A landscape with many peaks, sampled at points; each row gives a point and its height.
A climber steps from a point to the highest of its 2 nearest points, and stops where none of them is higher. Distance is the straight distance between rows; heights are no part of it.
k148: [ 74 121 104 151 133 164  79 149 133 122 155 142 143 155 180 172 120 122
 132 114]  height 156
k961: [ 99 158 133 153 193  76 151 160  79 128  73  91 125 139 120 100 129 131
 177 106]  height 116
k964: [122  80 104  81  99 157 147  60 108 186 162 139 165  70 127 123 120 102
 121 156]  height 210
k694: [177 138 162 105  89 122 160 119 164 117 148 150  91 106  88 118 145 130
 125 125]  height 266
k640: [ 88 150 137 148 137 144 116 136 120 118 123 140 163 134 156 104 161 102
 142 133]  height 70
k401: [111 158 143 155 169 111 136 132 116 115 110 127 142 132 149  92 168 105
 150 118]  height 80
k441: [168  65  96 109  37 181 144 169 138 174 158 160 126 100  86 196 140 168
  90 173]  height 287
k831: [141 127 165 117  90 113 175  80 142 167 138 147  85  86  76  93 144 137
 140 139]  height 413
k887: [108 123 102 126  86 159 105 102 123 160 142 161 161 111 151 112 138 114
 114 188]  height 259
k165: [149 115 115 144  67 182 114 154 138 140 131 165 135 122 131 123 161 130
  79 181]  height 220
k805: [186 136 151  96 118 117  95 134 163  83 138 119 125 159 121 132 113 128
 122 107]  height 49
k238: [180 147 115 131 146  99 118  81 141 112 132  92  94 148 135 113  99 149
 124 111]  height 412
k358: [139 115 104 121  69 183 125 115 128 174 140 172 146  98 131 142 160 124
  97 196]  height 222
k975: [109 152 125 168 210  79 155 178  45 148  51  68 118 116 105 132 143 164
 188  75]  height 344
k625: [167 120 100 151 110 142 136  77 148 146 145 132  92 102 129  95 139 141
  92 172]  height 323
k89: [105 158 135 115 134 125 140 102 118 131 111 108 163 117 116  90 146  98
 156 151]  height 634
k536: [130 111 145 146 126 167  71 183 157 100 130 148 114 164 150 133 130 132
  78 119]  height 470
k161: [167  69 129 123  41 185 136 183 158 146 145 150 122 113  76 182 139 165
  67 165]  height 334
k247: [114 151 115 163 126 155  95 167 145  97 125 167 139 144 164 132 163 116
 113 142]  height 177
k197: [169 140 124 106  86 123 114 110 183 101 152 137 115 125 101 132 124 127
 123 158]  height 395
k579: [122 161 157 130 200  77 131 192 120  86  98 158 128 167 141 238 127 154
 138  62]  height 386
k357: [142 105  64 144 119 174 111 109 123 143 155 141 144 101 164 111 154 110
  87 163]  height 261
k556: [152 173 151 109 165  62 147 151  84 107  80 122 120 160 111  79 107 119
 144  83]  height 529
k689: [148  80  75 133  64 220  84 153 131 132 160 139 161 135 127 161 109 128
  53 147]  height 502
k493: [144 117 125 111 114 127 161  70 134 167 145 105 120  93 112  92 130 124
 147 151]  height 677
k346: [113 150 112 146 173 106 138  86 101 132 111  68 141 126 121  85 142 127
 164 130]  height 644
k297: [157  68  91  92  75 128 144 111 148 176 186 168 111  72  90 180 123 162
 125 156]  height 494
k740: [169 145 141 111  99 125 112 141 173  81 124 150 101 131  98 130 117 126
  99 149]  height 432
k132: [112 166 146 121 197  45 186 211  51 116  65 126 131 144 115 204 107 155
 153  52]  height 405
k665: [115 182 140 132 153  74 147 122 105 104  93 129  92 142  97  70  92 124
 153 125]  height 549
k478: [195 117  94 125 103 129 133  71 166 133 170 121  75 114 107 126 100 151
 108 122]  height 235
k173: [141  95 101 134  84 187  74 141 149 118 160 133 152 148 153 144 115 120
  79 142]  height 554
k80: [152  62 101 110  51 152 145 144 135 207 163 186 122  77  95 190 161 160
 107 172]  height 233
k898: [168 123 146 107  79 129 168 140 170 133 155 171  99  85  79 137 166 140
 128 138]  height 221
k840: [129 126 171 131 142 134 114 136 126 124 131 116 148 160 172 111 125 116
 134  93]  height 591
k813: [149 103 129 102  76 130 167 104 161 157 176 157 112  79  91 150 157 139
 144 142]  height 175
k695: [ 70 132 121 139 159 112  97 147 139 103 132 104 142 164 163 151  97 134
 155 113]  height 143
k200: [100 101 106 126 101 167  98 115 131 141 150 135 161 130 167 125 123 114
 115 153]  height 283
k147: [167  79 118 134  55 200 127 163 150 138 152 127 137 128 106 158 141 148
  55 154]  height 383
k994: [121 175 134 110 201  53 144 178  70  96  75 138 118 157 129 114 107 124
 143  73]  height 485
k252: [161 105 134 124  68 161 125 153 161 126 135 170 108 114 111 134 142 129
  81 172]  height 249
k372: [168  82  69 104  75 153 138 103 149 153 189 158 128  77 108 168 133 130
 109 157]  height 588
k267: [122 115 134 115 116 165 120  75 115 169 136 133 167  90 141 106 169  95
 116 157]  height 492
k234: [109 163 150 140 190  96 152 138  91 122  91 128 126 125 124  68 154 103
 141 114]  height 92
k251: [114 102 114 122 106 134 135  57 125 170 138 145 116  90 127 104 127 124
 123 197]  height 200
k470: [ 61 136 115 169 197 112 158 165  83 148  70  64 152 106 131 164 152 136
 195  86]  height 311
k24: [139 170 144 123 136 125 106 165 138  82 120 147 152 168 145 133 144 112
 133 101]  height 51
k296: [ 90 180 136 139 167 107 120 171 117  89 112 139 147 161 150 136 141 119
 156  95]  height 53
k167: [205  93 102 125  98 156 121 100 176 120 171 118  84 117 102 134 114 153
  83 140]  height 206
k543: [175 133 113 151 138 133 121  99 151 125 137 125  92 128 138  90 146 136
  96 143]  height 364
k900: [ 59 158 117 162 196  97 167 188  90 120  72  78 139 127 120 177 135 138
 195  93]  height 300
k467: [100 158 151 118 201  60 159 209  73  94  86 155 119 163 135 182 104 137
 141  49]  height 431
k773: [ 65 136 169 132 117 138  82 173 128  99 120 154 155 176 154 141 119 122
 139  94]  height 99
k323: [148 115 141  87  63 137 148 102 156 148 171 135 132  95 113 135 138 130
 143 148]  height 139
k703: [131 167 129 125 148 101 154  99 115 122 102  90 143 127 102  75 134 120
 163 139]  height 710
k504: [133 126 152  94  68 160 118 125 147 139 151 146 151 117 131 133 136 107
 124 151]  height 105
k550: [115 141 146 160 193  97 110 184 137  87  99 167  90 159 158 165 121 130
 117  94]  height 427
k645: [126 157 143 157 139  95 145  88 123 124  99 104  84 141 105  69 102 137
 145 147]  height 609
k933: [112 147 139 144 190  95 122 182 140  86 106 151 108 166 163 211 122 141
 131  79]  height 406
k110: [125 120  92 135 136 142 109 102 139 125 147 110 150 131 158 110 124 110
 122 137]  height 305
k606: [ 88 145 136 146 189  73 139 168 104 114  87  90 126 152 141 143 110 145
 173  92]  height 127
k644: [148  68 114  97  76 168 153 114 125 208 165 167 141  64 107 169 166 140
 112 170]  height 183
k820: [ 97 134 136 119 126 143 142  80 121 155 122 123 160  98 121  88 165  95
 144 170]  height 567
k944: [189  66 101 105  73 150 133 118 172 136 186 132  93  95  88 166 113 156
  90 140]  height 176
k224: [122 154 125 155 191  62 128 129 118 104 102 107  91 158 144 112  94 145
 148 111]  height 483
k582: [178 117 115 157 126 134 107 141 151 104 129 136 101 137 152 111 137 134
  88 133]  height 399
k522: [119 124  94 136 169 130 128  55 105 151 125  78 150 103 121  78 141 109
 141 144]  height 585
k783: [106 146 138 148 202  67 174 194  55 134  51  85 135 141 116 151 132 153
 184  71]  height 363
k177: [156 163 158  99 116 123 114 146 148  89 128 128 147 161 121 113 130 114
 139 103]  height 63
k435: [154 159 135 135 169  86 106 118 131  94 108 104  95 165 136 107  95 149
 136 108]  height 452
k620: [ 87 138 156 149 173 109 146 102  92 149  71  90 138 104  98  55 151 119
 146 129]  height 93
k639: [105 150 150 135 189  71 180 208  60 126  65  92 146 143 119 199 116 162
 183  63]  height 384
k554: [133 113 133 153 147 123  89 147 156  96 122 141  99 163 170 128 117 135
 104 124]  height 434
k152: [ 92 122 166 125  98 153  88 152 144 118 132 147 147 164 159 128 113 117
 115 115]  height 88
k489: [161  92  96 102  61 161 109 119 166 126 172 145 128 116 107 165 135 127
 103 166]  height 707
k838: [ 68 118  97 147 145 133  90 129 128 107 152 110 165 149 175 169 112 121
 143 121]  height 149
k447: [116 128 128 134 154 112 122 110 142 110 132 104 125 145 151 101 113 125
 141 141]  height 327
k299: [148 132 122 124 149 128 158  53 116 150 137  74 130 103 104  79 136 120
 147 131]  height 553
k213: [105  85  91 102 122 146 136  56  98 176 151 108 167  85 129 101 106  99
 127 161]  height 239
k548: [141 163 159 116 158  93 144 136 104 124  96  93 135 153 139  79 109 130
 155  99]  height 590
k823: [115 176 146 118 199  67 138 200  94  89  93 154 118 168 141 150 117 115
 130  63]  height 457
k195: [104 130 169 106 116 112 102 141 145  92 121 114 136 162 126 114  85 121
 132 123]  height 65
k517: [155 111 135 136  85 182  69 156 156 101 143 134 129 157 134 152 128 124
  74 138]  height 511
k705: [130 124 158 113 109 123 180  61 126 174 130 105 106  87  76  85 137 131
 152 134]  height 530
k533: [128 131 117 157 105 174 103 148 139 130 129 160 141 135 152 106 171 103
 100 150]  height 192
k355: [139  74 127  87  80 169 146  88 129 186 161 150 150  75 126 139 144 118
 120 153]  height 172
k607: [175 126 116 117 101 123 160  48 150 156 167 114  76  94  92 125 127 144
 129 131]  height 282
k959: [ 83 133 138 146 172 108 126 157 128 102 110  95 137 159 161 171 101 144
 169  88]  height 136
k993: [114 151 135 157 191  75 126 158 134  96 107 142 100 160 162 134 111 140
 135 100]  height 453
k114: [106  96  78 116 114 160 112  81 102 158 157 128 167 106 158 119 104  94
 114 157]  height 262
k690: [110 121 144 126  92 137 127  99 129 142 124 147 123 114 139  91 130 122
 117 188]  height 230
k524: [158 172 152 119 123  95 127 141 153  84 120 153  94 141 107  90 119 120
 109 134]  height 476
k728: [104 159 142 149 190  87 157 127  79 134  68  96 126 128  95  59 137 121
 158 114]  height 104
k202: [ 92 145 168 116 150  99  87 168 139  82 112 119 136 177 133 138  88 125
 130 103]  height 56
k412: [131 130 167 134 169 110 129 149 118 112 102 102 142 157 161  98 114 128
 148  94]  height 657
k405: [136  94 136 118  87 145 151  64 129 186 143 156 101  72 112 124 137 140
 110 184]  height 164
k390: [152  94  90 114  91 130 154  50 145 167 182 130  92  81  98 132 115 146
 123 142]  height 335
k406: [165 132  84 131 155 114 126  66 123 130 147  86 117 132 133 106 100 138
 136 115]  height 377
k717: [ 77 154 134 152 152 139 115 151 128 109 125 144 147 152 168 146 149 112
 154 116]  height 61
k725: [ 66 154 163 138 153 132  94 183 126  87 119 148 137 172 144 185 114 133
 145  66]  height 109
k158: [161  66  84 120  59 207 122 133 131 147 170 135 146 106 125 146 130 130
  66 153]  height 443
k801: [157 102  96 102  91 166  93 114 159 122 167 128 144 120 135 144 102 124
  97 151]  height 615
k220: [ 71 152 149 135 176 102 135 176 117 107 102  91 151 158 143 211 110 144
 171  62]  height 128
k588: [144  76  98  88  75 131 163  70 136 186 186 138 124  75 102 150 103 140
 136 150]  height 400
k968: [ 91 116 137 146 152 170 117 112 101 157 133 112 171 134 178 109 163  99
 134  98]  height 484
k744: [108 180 130 157 182  62 140 137  98 108  77 119  85 160 113  89  92 136
 154 118]  height 514
k496: [148 154 164 112 107 110 168  98 139 126 123 134  97 110  94  90 123 125
 146 134]  height 324
k487: [136 144 128 154 138 114 143  58 122 139 124 114  86 114 110  79 108 132
 133 146]  height 689
k516: [ 72 133 118 165 213 104 150 149  66 151  53  62 141 100 107 131 157 144
 180  99]  height 322
k851: [ 77 164 169 121 180 103 118 196 113  91  97 134 140 175 140 186 107 130
 151  57]  height 118
k590: [171 112  88 135 102 164 118 104 141 139 153 140 122 110 140 109 147 121
  96 172]  height 288
k391: [142 152 161 101  86 143 141 138 156 106 139 136 150 141 122 114 137 102
 136 123]  height 79
k660: [135 174 144 124 147  83 123 132 126  82 105 146  95 147 109  82 107 110
 135 122]  height 512
k77: [ 90 100 124 124 133 174 116  87 101 165 138 114 196 113 153 103 161  90
 133 129]  height 444
k503: [178  86 146 116  56 159 129 154 175 135 147 149  98 102  81 162 133 149
  83 163]  height 286
k518: [116 118 148 140 132 181 106 137 119 140 144 123 161 154 184 112 148 109
 118  93]  height 527
k10: [116 113 152  99  94 145  90 124 151 109 142 124 150 154 141 132  91 118
 117 139]  height 76
k662: [ 99 127 104 161 110 172  75 152 152 111 146 159 147 161 170 153 138 121
  99 146]  height 166
k233: [144 139 124 115 111 120 124  92 155 116 148 117 113 132 123 111 112 122
 131 148]  height 357

For each start below, name the point where the climber stops.
k24 -> k493
k447 -> k665
k516 -> k412
k167 -> k489
k898 -> k493
k296 -> k728
k590 -> k489
k147 -> k489
